Each row is a point on a landscape with many peaks, with its height.
From any point a climber takes the steepest step (rise divided by distance) to one of its 2 nearest points. It stops when none of these is higher. Distance is the straight distance between rows; heights are no part of it.
k_859: [112 151 141 122  93 161  95 150 148 137  80  95 160 154 119 103 114 101
  86 142]  h=3.60
k_772: [135 129 122 115 122 162  93 119 130 137 111  83 139 161 144 105 127  83
  36 149]  h=3.20
k_306: [153 127 124 138  96 104 187  90 118 163 120 185 140 114 165  92 129 110
 118  98]  h=0.88
k_366: [129 123 107 133  88  92 176 111 134 201  97 173 143 132 128 127 117 101
 137  77]  h=0.69
k_373: [176 121 139 127 137  91 171 118 160 125 150 163 131 130 151  81 145 149
 137 138]  h=5.67
k_611: [182 117 153 128 118 143  95  94 129 103 175  77 150  39 188 154 108 105
 116  90]  h=4.48
k_737: [ 98 161 157 104 108 105 140 188 168 188 130 135 125 196  61  99 118 100
 140  97]  h=6.29
k_59: [ 93 163 121 166  89 112 160 124 128 121  60 141 126  98 139 126 145 102
 130 133]  h=2.25
k_605: [164 114 159 137 118 148 156 138 157 145 143 126 103  82 125 130 153 103
  74 132]  h=4.69
k_841: [100 155 133 151 116 152  73 129 145  96  96  81  85  94 108 141 161  86
  71 139]  h=2.36
k_547: [ 75 182 169 137  99 159 125 198 139 182 137 134 139 208  77  95 134  80
 124 130]  h=5.98
k_725: [147 184 130 136 151  65 131  82 153 112 109 140 114 127 121  69 142 154
 152 119]  h=3.97
k_496: [145  81 112 136 112 137 135 105 154  93  83 116 178 117 173 141 148 133
 103 166]  h=2.90
k_643: [ 88 141 124 104 137 158  70  80 133  96  96  75 112  95 118 137 172  80
  75 177]  h=2.38
k_715: [144  60 131 116 130 133 182 128  89 152 120 128 168 120 141 166 161  86
 127 168]  h=0.22
k_801: [170 149 177  97 118 123  95  85 130 115 154 128 133  86 170 127  78 159
 119 149]  h=3.69
k_289: [115 161 156 116 115  79 156 150 156 127 119 171 130 171 160 141  98 135
 173 157]  h=5.74
k_87: [ 84 128 118 103 160  78 129 151 138 110 124 118 126 163 141 140  72 162
 197 136]  h=4.87
k_486: [165  79 106 159 150 152 105 104 121  87 159 119 128  77 134 166 176 155
 138 125]  h=5.58
k_272: [127 123 136 105 127 136 122 120 147 111  93 107 158 125 130 131 153 147
 118 170]  h=3.17
k_101: [136 150 160 106 129  78 165 140 166  99 148 172 117 166 136 108 142 154
 167 166]  h=6.22
k_158: [141  92 137  77 144 116 171 130  88  89 180  92 142 101 128 117 111 131
 130 134]  h=4.09
k_265: [ 90  97 149 128 118 151 115 165  96  92 133 128 103 118  81 207 163 155
 160 173]  h=5.10
k_31: [182 119 123 145 114 149 151 123 117 106 183 134 107  97 199 141 116 102
  83 108]  h=4.49
k_216: [124 165 142  86 117  68 167  90 101 108 155 141 122  94 156  77  75 133
 156  90]  h=1.50
k_430: [110  96 105 137 124 142 164 133 107 154  99 117 134  93 120 161 146  82
 100 142]  h=0.37
k_613: [121 163 120 133  88  96 102 106 138 110  65 153 172 184 147 107 117 148
 140 139]  h=2.77
k_877: [104 124 118 152 144 121 121 167 134 157 129 156 109 148  85 166 120 174
 198 115]  h=6.03
k_526: [169 136 133 129 151  90  88 104 150 129 116 119 148 174 127 114 109 173
 166 127]  h=3.32
k_583: [143 157 145 157 138 119 108 111 145  76 110  91 106 105 126 114 163  96
  79 137]  h=2.60
k_855: [112 107 106 146 123 139 137 170 184 205  94 115 133 115  93 127  99 142
 115  85]  h=2.14
k_734: [121  79  85 123 114 137 147 172 142 164 119 116 133 118  74 122 114 148
 115  75]  h=2.52
k_674: [ 94 115 146 138 101 150 175 173 123 115 138 156  98 102 143 180 142 125
 107 150]  h=5.19
k_396: [158 101 125 116 141 154 113  94  69 178 142  87 130 130 143 169 120  66
  90 136]  h=2.28
k_971: [115 165 150 141 106 197 104 147 123 168 120 164 115 142 101 142 169 125
 103 171]  h=4.16
k_716: [157 131 121 153  78 111 134 143 134 125  91 119 134 165  81 124 156 107
 114  93]  h=4.78
k_157: [180 134 177 118 122 136  77  92 149 106 148  85 140  68 150 146 107 132
 115 130]  h=4.05
k_364: [ 85 140 105 131 147 176  94 109 128  99 106 120 110 116 155 141 147 119
  80 190]  h=2.66
k_958: [157 116 139 134 118 124 114 104  74 117 140  84 125 146 140 168 145  49
  87 143]  h=2.53
k_52: [ 87 110 110 142 132 158 101 181  98 129 117 146  92 146  70 198 148 167
 151 126]  h=5.31
k_271: [141 126 114 130 141 147  98 112 138  87 127  76 118 132 166 126 128  94
  52 118]  h=2.89
k_385: [ 92 159 148  84 131  78 113  83 124 149  96 122 149 109 121 112  57 167
 168 107]  h=2.04
k_620: [133  62 103  89 116 139 151 123 101 162 118 108 164  99  84 130 108 151
 103  72]  h=3.00
k_164: [ 72 122 128  68 157  78 114  96 127 166 107 136 164 166  91  95  85 157
 185 105]  h=2.44
k_428: [118 111 104 137 177 115 132 128  98 164 135 105 109 140  88 147 146 121
 152 127]  h=4.12
k_597: [162  97 126 167 138 176  80  96 135 102 183 112 105  49 151 201 165 103
 123 130]  h=6.27
k_676: [ 92 104  59 159 123 170 167 129 108 158  67 146 136 111 130 116 153  92
  94 136]  h=0.53
k_828: [129 109 116  91 156 100 164 140  88  70 186 115 134 117 124 109 111 162
 180 110]  h=4.51
k_117: [130 178 141 147 105 171 131 146 130 147 118 200 117 168 119  96 184 152
 121 163]  h=4.58
k_229: [163 150 152 123 124  85 180  93 104  95 156 124 126  87 174  83 100 110
 119 111]  h=1.29
k_694: [105 141 118 121  96 148 149 158 135 102 114 184 119 158 105  99 181 153
 102 143]  h=5.07
k_19: [138 121  89 123 155 118 123  78  61 137 143 129 130 125 132 126 101 132
 158  92]  h=3.39
k_469: [146 129 190  94 128 167 110 147 161 136 151  98 100  91 115 124 136 119
  74 167]  h=4.18
k_146: [153 117 160 114 124 150 125 137 100 112 183 107  80  87 122 155 144  94
  89 115]  h=4.17
k_662: [ 72 159 140  91 133  89 134 145 121 101 137 152 126 181 149 120  74 144
 175 165]  h=5.25
k_965: [112 139 118 174 130 158 105 130 165 196  72 179 169 134 108 136 141 165
 182 150]  h=5.00
k_335: [173  98 121 144 176 138 109  78 121 138 157 106 156  81 126 100 111 192
 170  68]  h=4.42
k_540: [ 79 122 148 145 121 162 149 184 157 127 101 120 106 102 104 158 167 119
  99 171]  h=4.71
k_8: [ 83 135 113 167 134 147 136 164 145 200  90 160 123 125  88 145 135 154
 181 135]  h=5.45
k_678: [194  76 110 158 178 139 117  97 137 127 141  98 141  93 142 120 153 161
 123  96]  h=4.99
k_15: [141 120 126 137 162  86 149 132  73  70 198 156 122 122 134 135 131 163
 208 119]  h=4.92
k_341: [138 121 120 118 143 100 120 140 103 116 157 147 124 157 117 161 104 164
 204 122]  h=5.41
k_817: [170 126 114 143 160 100 117  93 148 101 163 109 150  89 174  88  95 166
 168  77]  h=3.95
k_690: [124  86 144 133  92 154 139 136 147  94 143 139 119  61 172 191 151 108
 111 162]  h=5.71
k_437: [138 138 143 141 123 164 104 101 134 194  84 155 142 110 121 155 137 156
 145 151]  h=4.57
k_264: [189 149 145 140 130  90 141 137 100  92 196 131 104 195 135 121 143  98
 136 130]  h=2.72
k_978: [163 125 149 134 127 123 183 123 172 169 115 144 134 101 149  95 163 121
 105 164]  h=5.18
k_188: [ 82 159 105 145 108 161 111 161 181 160  84 149 129 143 103  79 122 144
  98 101]  h=6.60
k_402: [120 143  93 102 103 113 131 126 156 113 129 187 128 141 137  76  96 169
 128  71]  h=5.04
k_6: [ 94 103 143  97 114 150 111 130  96  60 134  99 129  76 106 200 175 129
 145 184]  h=5.60
k_524: [142 159 108 109 138  75 124  75 141 130 128 175 130 155 122  67 106 153
 159  84]  h=4.41
k_874: [114 162 171  67 136 141 103  84 132 110 134 111 109  61 172 122  92 140
 111 166]  h=3.33
k_767: [129  69 111  51 139 136 147 140  81 122 147  97 145 129  89 117 120 136
 116 120]  h=3.59
k_279: [ 72 142 129 142 120 126 105 187 142 154 101 130 158 214  69 124 124 120
 176 131]  h=4.64
k_194: [129 154 166 111  89 194 105 151 144 142 127 145 113 108 115 131 172 111
  58 169]  h=3.78
k_503: [122 150 147 125 108 120 102 118  79 134 108  84 121 146 138 179  91  74
 123 149]  h=2.27
k_762: [177 124 121 121 103  95 160 109 122 124 133 128 144 137 161  98 110  92
  89 104]  h=1.08
k_493: [160 118 100 169 194  95 128 114 170 135 172 135 122 138 159 101 102 166
 176  88]  h=3.55
k_742: [132  97  89 127 137 121 123 104  73 155  94  87 140 115 119 157  88 111
 137  81]  h=3.01
k_808: [107 129 117 139  84 113 195 169 131 191 116 164 119 138 139 136 102  78
 119 103]  h=0.49
k_696: [158 134 126 171 164 100 139 164 126 108 168 142  90 208 136 132 157 133
 141 130]  h=2.97
k_461: [101 133 113 146 158 143 124 158 106 181 116 116 106 182  68 124 154 102
 125 126]  h=4.59
k_917: [113 112  80 145 132 161 165 129 120 158  96 155 138 164 151  95 150 109
  79 151]  h=0.68
k_632: [162 104 152 151 130 136 134 126 141  74 202 100 132  56 206 178 113  92
 107 117]  h=5.01
k_656: [ 81 158 115 143  84 196 132 183 158 125  85 171 139 156  93  87 171 140
  89 130]  h=5.72
k_713: [119 157 148 110 127 102 140 114  80 120 143 119 100 129 144 162  84  99
 134 148]  h=2.05
k_63: [127 150 142 119  90  95 150 171 156 146 118 123 116 169  62  92 148 110
 122  94]  h=5.42
k_815: [135  88 105 131 143 165 105 110 144  68 125 147 138 116 194 151 144 162
 108 178]  h=2.63
k_483: [157 117 132 119 128 134 157 164 116  98 187 101 100  86 111 109 122 125
 106  69]  h=3.66
k_290: [ 92 140  81 147 122 126 112 146 166 136  97 171 111 146 119  97 106 179
 132  77]  h=5.73
k_534: [143 145 106 128 120 140 146 114 101 138 131 158 112 171 151  83 132 103
  80 128]  h=0.87
k_743: [166 119 110 182 175 107 139 146 154 120 177 149  83 161 146 122 141 162
 168 105]  h=3.25
k_926: [146  97 142 155 159 174  95 104 125  81 213 104  98  68 192 170 160  79
 100 135]  h=5.63
k_899: [ 74 144 131 191 136 144 163 183 148 162 100 143 103 125 107 153 151 122
 142 136]  h=4.98
k_244: [155 128 105 124 130  98  95 100 129 117  98 134 160 204 160 125 107 137
 148 145]  h=3.04
k_2: [167 118 116 117 129 144 140 110  99 100 159 100 132  69 140  84 102 139
 108  51]  h=3.21
k_175: [ 79 167 118 140  75 118 121 134 123 115  43 144 171 143 123 112 123 120
 149 152]  h=2.50
k_294: [ 87  93 162 138 127 135 121 146 147  68 158 102 107  97 158 214 168  91
 106 184]  h=6.28
k_205: [141 103 118 131 173 167  85 123 156  54 194 118 118  87 190 146 135 163
 108 162]  h=2.33
k_791: [ 93 141 142 109  89 156 105 179 150 152  91 107 196 204  96 117 116 121
 130 158]  h=4.07
k_327: [ 81 162 149 140 142 157 101 197 119 172 124 124 121 225  76 138 134 108
 142 147]  h=5.21
k_477: [124 139 120 126 162  57 135 120 128 115 119  88 136 165  84  89 129 125
 171 111]  h=3.28
k_151: [149 130 117 129 100 145 126  92  90 178 111 183 130 129 126 149 124 148
 151 118]  h=4.15
k_190: [121  98 111 145 146  96 120 141 201 199  97 113 160 138 117 117  83 147
 142  82]  h=1.82
k_198: [119 142 145  93 133  68 146  82  94  99 127 103 158 105 139 114  62 140
 167 100]  h=1.74
k_53: [165 154 144 128 161  55 108  90 147  84 129 103 132 137 115  86 131 159
 180 131]  h=3.64
k_501: [112 137 135  86 154  74 132 108 126 156 120 112 138 160  48  84 138 145
 183 130]  h=2.91
k_928: [166 116 107 130 142 152 106  92  64 146 159 166 118 139 132 140 109 165
 150 111]  h=3.75
k_642: [101 150 134  82 138 175  82 113 117 115 134 122 101 106 150 145  94 132
  97 169]  h=2.98

For each start below, name the point where the climber stops.
k_175: k_188
k_620: k_877
k_841: k_737
k_229: k_188
k_696: k_597

Call two points neighbours if one is among the 2 nearest of the other. Go from one point of each pair to the other, from neighbour to neighbour, staying as high as possible. Name the lowest point that can't be avoided.
k_877 and k_294: k_265
k_294 and k_101: k_87
k_101 and k_188: k_194
